Points on a hilly landscape, in no order, each with its height.
A ball rolls from a point to the lowest of its 2 nearest points, and stops where none of them is lower. Distance is the straight distance between rows; heights are no part of it.
j_922 height 461: [ 71  -9 -48 -35 -13   5   9  10  14 -10   7 -45 -11 -20  13 -41 -12 -67
  34 -13 -40  -7  -7 -19  21  -7  -1  15   9  16 -69]
j_984 height 416: [ 45  36  36  30  30 -40 -24 -33  25  47  -5 -23 -24  14  20  18  38 -25
 -22  25 -39 -36   7 -12  19 -16  -5  16  -3  11 -13]
j_612 height 369: [-20  -4 -24  -2 -28  27  27  -3  -7 -15  21  19 -10 -22 -22 -19   4  22
  30   5  44 -14  17  17   1  29  17   6   8  20  17]
j_54 height 228: [ 22  31 -43  11  -3  22  -7  13 -12 -23  21  -7 -34 -31 -35 -37 -22  12
   8  -5   1 -37  22 -18  31  37  10   4  36  26 -26]
j_284 height 598: [ -4 -10  36  10  17  -6  16 -22  -8  33   4   5   8 -15  18  21  53  -4
   0  21  -6 -12  -3  32  -9  18  10  23 -23  -1  33]
j_931 height 837: [ 20   5 -21  -7 -21 -12  40  12  24  18  -5   9  12 -20  -9  77   1 -45
  11  -8 -27   0  -2  21 -11 -15   6  -7  25   0  -6]
j_20 height 449: [-17  16 -12  22  -5 -33  -1 -15   5  71 -14  -3 -13  -4  16  45  15 -51
  28  10 -12 -35 -11   4   2 -20  10  -7  27   0 -16]
j_335 height 713: [-47  17  15   1  38   1  42   3  23  26 -12   9  47  37 -19  22 -28  41
 -15  60  46  23  16 -12 -15  -7  10 -42 -21  -7   2]
j_542 height 211: [ -7 -49  21   6 -18  24 -26 -23  10 -16 -29  14   9  29  32  23   1  -9
   8 -36  -9  27 -33  -3 -14  -6 -13 -20 -10 -21  26]
j_888 height 650: [-17  -1   7  -2 -52  32   7 -16  35  31 -33  13  18  31  14  13 -16  36
 -11   5  28  19 -12 -16  -3 -12  -2 -27 -15  -9  -5]
j_182 height 599: [ -2   1  -7  26  -8  30   2 -32  32  20  -9  -8  29  22  -1 -26   3  43
 -19  21  37 -26   3 -16  26   2 -12  12 -37  -7  39]
j_251 height 462: [ 52 -16 -23 -17 -22   3 -14 -12  20 -11  -9   3  -4 -10  13  36  15 -22
 -10  -6 -37 -24  -9   3  13  11 -28  -3   9   6 -22]
j_702 height 777: [-55  -6  46 -11   4  -4 -24 -20 -25  18  -3  -4 -12 -17   2 -50  17  36
   6  -7  -2  15  -4   6  34  12  25   7 -15 -14  -9]
j_278 height 349: [-52   9  31   0  16  -9  10   5  -8  -1   7  14  -8 -12 -41   4 -24  48
  -1  46  62  -9  29 -32 -33  -5 -13  -9   7  10  -3]
j_718 height 559: [ 25  10  19  22 -21   9 -38 -29   3  29 -14 -10   6  20   6 -38  11  25
 -13  23  17 -17  -8 -13  35 -25 -19  20 -44 -38  12]
j_252 height 686: [-50  25 -17 -21  27 -26  22  -2  -1  14   7   4  41  45 -30   9 -21  54
 -40  51  52   0  38  -7  -6   1  -1 -33  -9  43 -27]
j_611 height 706: [-39  -6  52 -30 -27 -20   5 -16 -25  42 -10  10 -21 -29  10  18   4  26
   2 -10  -1  26 -10  18 -41  -5   4   7 -13  14 -36]
j_798 height 480: [ -8  -2  16  44  30  -2  -4 -26  27 -10 -38  12  -7  33  35  17   3  19
  -7  -1  -8 -24 -15  12 -50 -31 -24  -5   2 -21  57]
j_445 height 568: [ 28  24 -17  28  45  -2 -27 -35  26  27 -16  -1   9  57  43   0  13  20
 -10  35  -9 -34 -20 -20   8  -7 -13 -18 -18 -20  25]
j_747 height 636: [-28  22  36   7  68  14 -14  -1  -1  38 -17  22 -18  -5   7  54 -24  17
  -2  27 -15   2  15 -26 -28 -39  20 -21 -21 -22 -18]
j_876 height 307: [-33  -2  10   9  -9  -6   0  -2 -13  15 -12  13 -12   2 -27 -23 -13  17
   2  37  70  15   2 -26   2  20  11  -8  21  -5  -4]
j_513 height 697: [-25  39  17   6 -63  -2  18  -4  11  17  -2  -3   1  29 -19 -32 -18  73
 -29  -4  50 -14  19  18 -10 -36  -5  -2 -35  37 -17]
j_306 height 779: [ -1  15  -2   5  56   4  18  53  -6 -29   5  -5  24  -9 -39  -9 -20   9
  -4  16  20   7   5 -15  12 -13  -3 -12  -5 -58  21]
j_247 height 216: [ 25 -24   5 -18 -51  16  11  -9  51 -39  -1  -8  17   9  23 -12  -1  -3
 -18 -39 -13  15   5  40  -7 -27 -60  20 -29  -4  40]
j_754 height 847: [-12  31  65  -5  53 -38 -29 -22   7  24  -9 -22   3  29  32  10  34  26
 -41  16 -54   8  23  13  20 -18  16 -18 -34  10 -16]
j_79 height 302: [ 45  -7 -38 -36 -39  -7  -4 -15  32 -20  25 -15 -11 -25  33  12  31 -44
  32 -26 -58 -53  18  20   0 -30 -10  46 -34  24  -1]
j_407 height 817: [-17   3  68   4  31 -25 -33 -17  10  11   3 -17 -10  19  22 -25  41  13
 -13  -9 -38  28  -5  -2  37   8  36  -4 -28 -20   8]
j_730 height 219: [ 32 -12  33   7   0  16 -23 -17   6 -17   5   0 -24 -21  -9 -12  20   3
  -9  -4 -27  23   0  -6  35  20   1  28   1 -24  40]
j_865 height 168: [ 22 -17 -14   6  -2  34 -22   4  15  -9 -30   7   6  30  -2 -12 -22  -9
   1  -1  27   8 -23 -29  17  -4 -27 -11   2 -51  14]
j_619 height 632: [-30  16  -3  21  21  15   2 -43  29  23   3  11  20  32 -21  -1  -5  64
 -31  42  22 -19  13 -13  27  17   9 -22 -24   9   9]
j_23 height 622: [ 56   0 -48 -18 -13   9  34 -17  39   1  13   3  33  10  -3  12  41   0
  -3  10 -24 -16  -5  16  -3  14 -34  31 -28   7  32]
j_540 height 225: [  0 -48  17  13   5   6 -36 -23 -32 -26 -11  16 -28 -14 -13 -23 -15 -48
  19 -37 -20  -2 -14   4  -1   2  -8  40  12 -36  29]
j_710 height 597: [ 53   0  -2  19  15  -9 -22 -26  44  -8 -18  11  11  60  63  10  33   7
   0  15 -30 -21   2 -38   1  -8   0   6 -37 -21  53]
j_790 height 239: [ 11 -11  -9   4 -32  17  -1  13 -16  -6  -5  -5  19   4 -16 -53 -20  -3
  -6   8  60  33 -17 -19  24   3 -14   2   8 -29  13]
j_442 height 148: [ 51 -19  13 -14 -35   6 -16 -21 -25 -24  17  -6 -20 -54  -4 -14   8 -50
  15 -12 -38   1   0  32   7 -14  -8  33  -4  -4   0]
j_345 height 452: [-11 -23 -42 -33 -23  27 -14   1  -2 -35   4  22 -11 -20   4  -8  -2 -40
  48 -36 -21 -45   7  28   1 -11  12  27  17   7   7]
j_28 height 579: [ 47   4 -29 -22 -70  -1  15  15 -19   1  12 -10   7  10   1 -40  -3 -30
  18 -13  14  29 -14  15  16   7  23 -15   1  12 -37]
j_235 height 749: [ 11 -19  -8 -19  13  42  -2   8   0 -38  -9  14  38  -2  36  35   6  46
 -15   6 -37 -14   5   5   2 -15   9 -12 -38 -21  26]
j_844 height 591: [-65  26  49   1  49  -7 -16 -47   4  46 -12  12 -26  31  38  18 -30  42
   5  -5  11  53 -18 -26 -56   2  -8 -25 -25  11  -4]
j_988 height 404: [-43  47  30   0  45 -27  35  13  -4  50  -1  13 -14 -13 -43  44 -17  -9
  -5  43  32   5  39   7 -30 -32  14  12   2  20 -25]
j_232 height 393: [ 15 -10  -9  23  22  21   3  14  23 -22   0 -22  30  -7  -2 -33   6   1
 -25   1  -8  52 -29 -25  42  49 -49   7  -7 -32  45]
j_923 height 827: [-34  -4  48  15  54 -13 -26 -22  10   3 -23  12 -34   5  24  23   9  23
  -3 -26 -40   2  -5  -3 -22   7  11  -8  13  -6   8]
j_705 height 617: [ 18  30 -45   4 -48 -34  23  59   2 -28  15   6  -6  18  -8 -10  -6  21
  -6   9  63 -18   8  23 -41 -32   4   1  15  46   0]
j_742 height 490: [-21  23   4  -8  19  14  19  35 -54  27  22  -4  -6 -38 -32   6 -12   7
  -9  29  15 -14  19  -8  16   4  17   2   7  20 -53]
j_918 height 321: [ 19 -13 -21   2 -18  45   7  19 -15 -33  18 -29  34 -18  -8 -82 -27  -8
  -7  -9   2  64 -18 -17  41  21 -27   5 -12 -27  35]
j_370 height 707: [ 18 -10  31   5  38  18 -22  12 -14 -13 -23  15   6  -8  40  53  13   3
  -5  14 -45 -14   8  -4 -12 -38  26  -1 -22 -24  15]
j_403 height 405: [ 39 -16 -32 -19 -35  -4   6   0  25 -15  -9 -19 -14 -29  15  14 -14 -58
  17 -30 -40 -23  -9 -13  28   5  -7  -1  39  31 -65]
j_321 height 802: [-28 -28  41   0  27 -13 -18  -7  16  -5 -22   2 -32  -6  45  53   9 -28
   8 -44 -51   1  -6   5 -11   4  25 -14  28   7 -25]
j_269 height 483: [ -9  13  18  -2 -10  -4  13 -14   3  18   6 -22   9   0 -30 -28  16  52
 -47  -1   9  16  -8   8  27  41 -24 -10   2  18 -10]
j_743 height 376: [  5  -5 -14  -9 -39  -1 -11 -21  46  -7   4   3 -21 -26  17  38   8 -29
  42 -37 -43 -41  18  19   7 -27  18  22   6   7   9]
j_128 height 587: [-40  27 -14 -13   9 -30   5  40 -36 -13  34  -9  -6 -17 -46 -35 -15  49
 -28  22  24  29  12 -20  36  36  19 -29  35  40 -35]
j_795 height 411: [ 29   9  -2  33  -9 -40 -31 -42  19  46  -9 -24 -31  -3  46  48  31 -72
  22   1 -38 -33 -17 -18   6  -9 -11 -12  37   1  -6]
j_504 height 660: [ 41   0 -62 -11 -25 -30  21 -22  36  35  -3   3  25  13  18  46  20 -40
  31  12 -22 -26 -17  13 -20  -5 -31  17 -11 -26  38]
j_382 height 548: [ 29  26 -40  -9  23   6  15  -5  32   2   8  -9   7  -1 -25  10   4  32
 -28   7 -12 -35   6  -7  23  40 -18   3  13  13 -14]
j_658 height 342: [  3   1  -5 -21 -13  27  -4  52 -63 -25  18  -3  -8 -39  -3 -31 -14   1
  24 -11  -7   2   6  24   4 -14  34 -16  -3  14 -25]
j_820 height 615: [ 68  32 -38  16 -14   8  23  13  -6  -7  46 -34   7   3 -20 -35  18  32
   1 -25 -26  -9  13  17  16  47   9  -4 -39  40 -34]
j_776 height 569: [-29  37 -15  20  39 -13 -16 -42  17  41 -34  19 -16  60  18  34 -27  -9
  -9  18   8  -6   0 -13 -36 -31   4 -63  31   8  -6]
j_150 height 601: [-20  14 -48  -7  -5 -21  30  -4  13  31  -3   7  23   4 -14  23   6   2
  -8  29  26 -62   6  17  -7   8   0   5  25  31 -21]
j_186 height 570: [ 20  39 -12  23 -58 -24  19  48 -10 -13  20  -2  -8  29 -23 -40  -6  26
 -23  20  73  23  -2   7  -9   4  -1  -1  10  42 -10]
j_98 height 381: [-19 -28  13 -20   0  25 -11  32 -14 -54  12  -7   8 -14   0 -38  -7   9
  12 -50 -34  39  -6  19  27   4  13  -7 -13 -31  12]
j_613 height 531: [  1  37  15  24  47 -12 -37 -33  27  48 -22   4 -26  51  21  13  -5  -8
   0  13  -8 -19   8  -9   1 -32  16 -32   2 -19 -11]
j_45 height 558: [-39  36 -19   4   5 -38  35 -28  25  50 -24  15   8  15  -7  32 -11   8
  -9  34  -6 -50  17  28 -28 -35  11 -10  12  21  -5]
j_18 height 519: [-74 -20  32  17  46 -33   9  26  -5  -9 -23  -7   6  42  -3 -18 -11   3
 -14 -24  34  50 -29 -14 -11  26  -7  -9  25 -22   5]
j_446 height 262: [  4 -26  33  54  29  22 -49 -19  -8 -15 -14  -9 -16  31  39   1  14   0
  -6 -20 -11  38 -28 -34  -8  -2 -12  -8  -3 -35  53]
j_75 height 223: [-31 -10  -8  -1   5  20 -17  45 -39 -41  20  17 -21 -19 -32 -26 -39  11
  17   0  33  16  11 -34   1   4  43  -7  36 -18 -16]
j_115 height 504: [ 38  -1 -11   8  24   9  -7  -7  -5   7 -14  -3  -1 -12   3  36  17   0
 -41  17 -26 -10 -13  -8  12  46 -36 -13  31   2 -21]
j_76 height 890: [-19 -35   9  14 -16   2  12 -11 -11  11 -29   9  13 -16   4  16   6  -9
   6  10  51  11 -24   4 -48   0 -47   2  14 -16  36]
j_203 height 664: [-26  23  -8  -6 -74 -24  42  24   1  15   3   9  13  24  -4  -4   1  47
  -8  -8  53  -9  12  39 -42 -35  19   4 -10  51 -13]
j_896 height 491: [ -2  23   5  10  36 -14  -6 -11   5  51  -7  11  -7  17   0   7  12 -36
  17  22  13 -29  -4   0  16  -2  19   4  15 -26  -2]
j_825 height 222: [ 50  17 -30 -27 -27   5  13   7  15 -19  19 -29  -8  -3   7 -23  22   1
  27 -35 -24 -43  18  42 -12  -4  -4  18 -36  27 -13]
j_263 height 668: [-18   6  35  15  45   7 -30  -1 -25  44  -8  12 -16 -17  49  53  14  -2
  15  31 -36 -38   4 -10 -17 -41  23  -1 -16   2 -17]
j_536 height 460: [ 31 -14 -21 -12 -25  37  22  -7  -9 -33  33  16  -9 -26 -15 -11  -4 -24
  13 -19  -8  38   4  27   7  49  -9   5  31  15  24]
j_12 height 810: [ -7 -27  22  -3  44   5 -14  48 -30 -27 -24  -3  -9 -30  -4  18 -23 -36
   1 -37 -36 -15  -8   5  -2 -26  -7   6  23 -24 -24]
j_719 height 657: [-58  21   4   2  39 -10   6 -27  -9  21  15 -16  46  12 -36   3   0  74
 -41  32  22  12  20 -16  22  15 -17 -26 -33  15  -9]
j_686 height 91: [ 32 -45 -55 -23  -9  30 -26  -5   2 -36  -7  21  11  26   4   4 -29 -47
   7 -17  -8   2 -31 -15   1  -7 -45  -5   2 -27   9]
j_122 height 565: [ 47  17 -40   8 -52  41  13   1 -17   2  44  -3  -9 -17 -17  14   2  10
  10 -16 -18  -4   6  13  11  34  23 -21 -15  45 -32]
j_903 height 293: [ 51  18  -3  -6   9  14  -3  11  14 -39  36 -16 -30 -38 -30 -17  17   5
   1 -30 -45   8  23  17  30  23  -5  31  -3   4  25]
j_714 height 153: [ 18   0  -2 -23 -64 -11  17  -3  19 -23  -7 -11  -1  15   3 -37  16  18
  13 -48   2  -8   1  55  -7 -13 -23   7 -13  18   5]
j_194 height 150: [ 19 -30  50  29  26  -7 -38 -13  -3 -26  -6  -8 -35 -25  -2  -3   8 -40
   0 -33 -51  17  -8 -14  24  13  14  15  25 -28   4]
j_171 height 440: [ -5 -11   9   3  25  -6  12   5   8   2 -19 -17  32  15   8 -18  12  12
 -28   6   4  27 -25  -3  17  38 -30 -21  11 -20  14]
j_879 height 588: [ 55  15 -13  -2  23  -9  17 -18  48   9   9 -16  29  28   7   4  41  34
 -29  15 -35 -17  -1 -11  22  32 -10  22 -29  12  14]
j_96 height 520: [ 82  -6 -45 -29 -48 -14   3  -6 -10 -24  32 -20 -13   6  -4 -66 -30 -75
  40 -33 -16  32  -7  -3  -1  -5   9  -2  12  18 -37]
j_785 height 426: [ -4  12 -42  14 -20  15  34  49 -30 -23  44  19  -4 -15 -12 -15  -8 -23
  61  -1  41 -13  27  32 -16  20  36   8   1  39  21]
j_133 height 695: [-57   1 -28 -17 -22   3   9  21  -9  21   7  32 -11  -8  -8  38 -12  -8
  17  14  22 -17   2 -19   4   1  41  -8  49  39 -46]
j_210 height 437: [ 12  -6  23  29  26  11  -6 -11  16  -2 -18  29  -3 -16  -2  47  -3  29
 -22  22  -9   2   6  -7 -42  -6 -28  -4  -6 -27  43]
j_15 height 557: [  2 -29  -5 -10  -6  28  -7 -17 -25   3  -8   8  20 -22  23  -9  19   8
   1  16   4 -21 -19  15  15  19   9   5  -7 -14  13]
j_257 height 334: [ 67  -1  22   6  25 -39 -43 -18  27 -20 -23 -28 -11  30  56   5  39  -9
 -35 -11 -43 -20  -5 -24   5 -11 -16 -18   2  -8   0]
j_899 height 170: [ 15 -40 -36 -28 -77  11 -12  -6   4 -34  -3  26  -2  21  -3  -1 -21 -43
  15 -41   0  11 -20  11  -9 -15 -31  -2  16  -7   1]
j_24 height 739: [-48   6  45 -13 -19   1  -6 -26 -50  40  15   2 -18 -33 -16 -18   8  46
  -5   8  13  11   9  10  -3  12  20  18 -31  31 -39]
j_226 height 631: [ 77  -1 -16 -17 -13 -26 -15 -18  48 -18   4   7   8  27  41  26  44 -34
  10  11 -45  -9  13 -33   1 -15  -1  33 -38 -13  29]
j_608 height 857: [-29 -13  -7   7   3  21  25  60  22 -55  18   2  12  22 -24 -24 -42  11
  14 -18  57  37  10 -22   3   3  11  -4   1 -26  34]
j_108 height 822: [ -4   9 -10  -4  13  16  19  65 -28 -52  32  -2  14 -11 -33 -52 -27  -4
  24  -3  41  26  21   9  -4 -14   7   0 -17 -35  37]
j_52 height 301: [-23 -40   0 -14   0  19 -16  29 -58 -43   4   8   4 -16 -15 -47 -44 -17
  17 -24  -3  41 -17 -19  21  -3  36  -2  22 -28  -2]
j_809 height 226: [ 57 -29  11 -13  14 -11 -45 -17  13 -41   7 -22 -18   0  18 -17  11 -64
  14 -28 -53  12  -3 -22  33   2  13  26 -11 -32  -3]
j_138 height 772: [-28 -24  13 -12   0 -19  -3  14  -4  18 -20   5  -4  19   6  40  -8 -49
  19 -27 -11  19 -21   0  -5  -2  41 -21  26 -16 -38]
j_813 height 735: [-34 -22 -17 -12  -5  18   2  11 -30  21   1  26   7 -13   2   7  -9 -31
  36  13  25  10  -8  -9   6  13  49 -13  30  -6 -23]
j_189 height 392: [-19  11  24  21  42   3   6 -12  -7  16   0   8  -6 -39 -27  21   4  39
 -23  39  17 -19  14  -4 -21  18 -16   5  -3  -6  17]
j_688 height 444: [-53  41  11 -13  40  -7  16  41 -36  33  27  -7  -1  -9 -37  21 -30  10
 -10  44  38  -1  53  -5  10 -28  26   4 -13  49 -58]
j_14 height 621: [-64   6  35 -13  -5   1  15 -31  26  52 -27  18  10  34  13  16 -14  41
  -8  11  22  50   2 -12 -25   0   6 -23 -24  15 -16]
j_197 height 59: [ 32 -36  37 -29 -16  -9 -13  -8 -21 -16   4  -8   7 -50  35  24  44 -43
   2   1 -44   7  -4  20   0 -14   6  13 -14  -1  -6]
j_149 height 824: [-20  24  50  -7  24 -11 -23 -33   9  33 -15  -4  -1  22  15   5   3  74
 -49  27 -42   6   9   0  -7 -38   5 -13 -57  -6 -15]
j_602 height 766: [ 24 -10 -32  -9  39  -6   5  35   5 -22 -18  -1   0  -5  -7   8 -13 -47
  13 -21 -20 -19  -6  -5   6   6 -18  23  43 -15 -20]
j_980 height 867: [-13 -17 -21  12 -28 -18  31 -13  -3  39 -14  23   9  -5  -9  55  15 -36
  17   3  12  15 -23  13 -29   7 -17  -2  26 -13  27]
j_953 height 655: [  3   5  16  -8  -9 -32  23 -40  22  35 -11 -14  15  -5  16  60  30   7
 -39   0 -51 -28  -1  32 -13  -7  10 -12  -8  38 -33]
j_167 height 350: [-21  14  49 -11  16 -29  12  36 -18  20 -17   0 -14 -15 -23 -11   3   2
  -3   5  26 -12  15  36 -30 -37  -2  24  -3 -19  -3]
j_693 height 424: [-18   8 -13 -11   3  29  25  46 -39  -3  18  17   0 -37 -17  10  -6 -10
  47   6  30 -28  25  30 -19 -33  45  14 -13   9  -4]
j_300 height 292: [ 46 -24  29   2 -14 -39 -50 -35  22 -32 -18 -25 -14  24  48 -41  37 -23
  -6 -21 -32 -16 -15 -16  28  -2  -6  17 -18 -26   8]
j_301 height 441: [-58 -48   1   3 -19  -8  32  55 -17 -46  13  -4  25   3  -5 -22 -19   0
  -7   5  81  63 -17 -12 -26  11   4  21  32  17  20]
j_336 height 133: [-28  13 -18   5  24  -5 -19  30 -31 -21   9   0 -23 -25 -27 -60 -36   6
  -4   4  13 -23  12 -32  43   5  31   5  51   8 -38]
j_745 height 556: [-71   9  48  16  62 -16 -23  -4  -7  25  -9  -4 -13  28   8  -8 -14  22
   1 -16  18  62 -19 -32 -13   9  -5 -33  -5 -20   6]
j_352 height 790: [-22   3  29 -23  25   6  -5  10   4 -11 -17  -5  19  -8  13   5  10  77
 -31  -3 -27 -12   4   4   4 -32  15 -17 -47 -23  -2]
j_338 height 391: [-29 -52 -23  -5 -52  20  11  26 -40 -44   4  -4  35   0  18 -57 -39 -26
  -6  -9  64  48 -20  -5 -18  -7 -19  18  27  15  31]
j_523 height 633: [-22   1  33  35  49  -2 -23 -27 -31  35   0   2 -27  -4  45  18  40  -9
  20  19   0 -28 -16   9 -34 -24  13   6   2  -8  29]
j_348 height 336: [-37 -59  20  -5 -43  44  -5   7 -30 -26 -25  -3  17  -7  14 -36 -33 -12
 -10 -31  28  53 -22 -14  -9  -5 -28  16   1 -17  21]
j_421 height 509: [ 52  25   7  12 -53  10  -1 -28  11  22  20 -14  -5  10 -19 -42  19  12
   8  -4   9  -3   0   8  37  -1  -1  23 -41  -7   8]
j_907 height 672: [ 48  33 -73   3 -25  13  37  46  -8  -8  30   9  22   5 -29   5 -13   6
  10  28  45 -34  15  -1 -27   4  -1  -6   0  33  -3]
j_101 height 163: [  5 -64 -15   5  -3  18 -31 -24  -7 -32 -10  12  10  44  41  20  -2 -65
   4 -33 -27  13 -39   2 -22 -11 -39  -1 -10 -24  55]
j_319 height 313: [ 58  32 -11   7  11   2   8  10  -4   0  21 -37 -24 -43 -31 -48   7  -9
   3   0 -29 -28  12   7  41  23  -4  37  11  14 -18]
j_154 height 338: [ 57  16 -66 -19 -68   3  15  22   1 -18  24 -15  -7 -12   0  25 -22 -60
  30 -32 -26   0   7   4   2  -1 -13 -25  20  34 -46]
j_634 height 277: [-12 -49   8 -13 -43  33 -10   3  10 -39  -8 -12  22   8  14 -32 -30 -36
 -17 -61  -4  39 -16  21  -9  -8 -64  22  -7 -12  36]
j_209 height 741: [-34   4  10  15  46  -8  25  28   5  -5   0 -19  38   7 -36  -6 -19  33
 -15  52  62  20   4 -43   2  17 -26 -34  -3 -29  27]
j_729 height 311: [-33 -32  42  46  40  10 -12  -3  -7 -29 -15  -2 -18   7 -15   4  -8  -5
  -3 -35   0  45 -23 -25 -22  22 -34  10  14 -35  54]
j_411 height 377: [ 70   9  12  20   6 -49 -26 -28  47   6  -4 -24 -27   5  41  32  48 -66
   2  -5 -42  -8  -7 -32  11   8 -10  13   7   2 -13]
j_697 height 805: [ -5  18   3 -27 -31 -18  27  28  30   7  -8  15  -7  15 -13  36  -2 -16
  17 -32  -8   9  10  20 -10 -22  35 -17  26   2 -31]
j_761 height 481: [-41 -21  22  11   5 -19  44  41  15  -4 -17  10  25  37 -12   1  -9 -28
  -3  -9  65  46 -18   3 -30   6  -5  16  22 -14  30]
j_881 height 543: [-39  23  10 -15  15 -12  16  50 -29  -5  38  13 -28 -32 -42  10 -23  24
 -10  23  46  41  20 -28 -17  13  26  -2  35  30 -40]
j_566 height 511: [-17 -43 -39 -15 -23  16 -19 -26 -19  -7 -20  25   3 -10  30 -15  10 -35
  35  -4   0 -37 -24  10  -2  17   0  15  25  -6  17]
j_49 height 459: [ 64  26  27  12 -18 -20  -8 -25  42  17   5 -10 -15   3 -16   9  26 -11
  -9   8 -23 -17  13   8  21 -14   0  35 -23 -16  11]
j_6 height 600: [-62  30  39  -8  70 -24 -13  18  -9  17  -8  11 -12  -3 -18  14 -32  27
  -5  17   6  26  17 -28 -15 -11  16 -28  -7 -15 -29]
j_77 height 523: [ 19  36 -13  15 -11  -6  31  16  -7  10  26 -22  14  19 -52 -39   9  38
 -28  11  46 -10   5  17  14  26 -17   6  -8  25 -14]
j_376 height 616: [ 27  10  -5  -6 -37  17   8 -18  10  11  23 -10   5 -15  -5  41  17  23
  -8 -14 -32 -34  15  33   9  -3  31  -4 -23  33 -31]
j_632 height 855: [-48 -12  17  25  56   2 -42 -19 -20  -2 -16   7 -38 -30  -4  -5  -3  15
  -3  -6 -16 -13  -2 -24   5  26  -1  -8  31 -10   3]
j_148 height 249: [ 38 -24  -2 -19   0  27 -10  15 -63 -27  27 -20   2 -66  15 -39  -3 -23
  17  -7 -52  -5   7  30  23 -15  26  26  -5   8 -12]
j_660 height 253: [ 29 -11 -74 -43 -78   0   3  12  -6 -14   6  11  20  -1  11  18 -17 -24
  21 -23  -6 -22  -3  23 -16 -22 -34 -23  12  -1 -20]
j_174 height 516: [-44   9  14  15  31 -18  15 -38  27  14 -40  19  -1  18  23  13  -5  40
 -12  20  -1 -42   6  30 -43 -31   0 -12  -8   0  22]
j_902 height 887: [-13 -13   0  36  31   5 -47 -28 -13 -24 -14  -5 -14 -34   3 -36  19  49
 -18  17 -16 -21 -23 -33  38  40 -19  -2  10 -20  32]
j_539 height 415: [  4 -13 -19   1 -15  39  35 -20  30 -23  18  10  11  -5  -4 -11  16  15
  22 -18  10  16   4  23  11  47  -8  18  -4   8  46]
j_520 height 723: [ 28  13 -66 -24  13   9  26  51   5 -11  -3  13  24   1  -9  20 -12 -28
  17   8  10 -35   0  -8  -1  -2  -3  -2  26   0 -20]
j_264 height 512: [ 61  13 -32   4 -56  39  10  -1 -29 -17  44  11 -14 -15 -11 -22  -5 -29
  26 -18 -20  31  14  37  -6  30 -14 -20 -27  36  12]
j_315 height 626: [-67  23   6   3  35 -23 -17  -9 -33  18  17 -11   8 -14 -55 -28 -11  48
 -29  45  31  40  23 -32  32  39  -5 -25  -3  22 -13]
j_851 height 680: [-24  10  38 -16  -9 -40  24 -27   5  57 -17   7  -3 -12   5  63  11   3
 -12   3 -30  14 -10  24 -49 -12   2 -11  -6  14 -25]
j_340 height 592: [  8  36 -15  10   8  14  12 -35  50   3  -2  13   1  24 -18  14  -8  48
 -24   9 -19 -35  27   6   9  10  26  -2  -2  19  -4]
j_109 height 295: [-27 -21  39   8   8 -15 -11  15 -21 -10 -17  10 -14  -4 -28 -31  -5 -12
  13 -24  26  13  -6   9 -10  -9  -4  27  15 -31   6]
j_371 height 645: [-23   1 -59 -16 -13  -4  26  33 -28  11  24   8  28  -9  -5  25  -1 -12
  10  53  60 -44   4  -6  -4   8  31   0  36  33 -26]

Where does a ball stop that starts at each point below?
j_203 => j_686
j_747 => j_714
j_371 => j_686
j_14 => j_714
j_907 => j_686
j_513 => j_686
j_523 => j_714
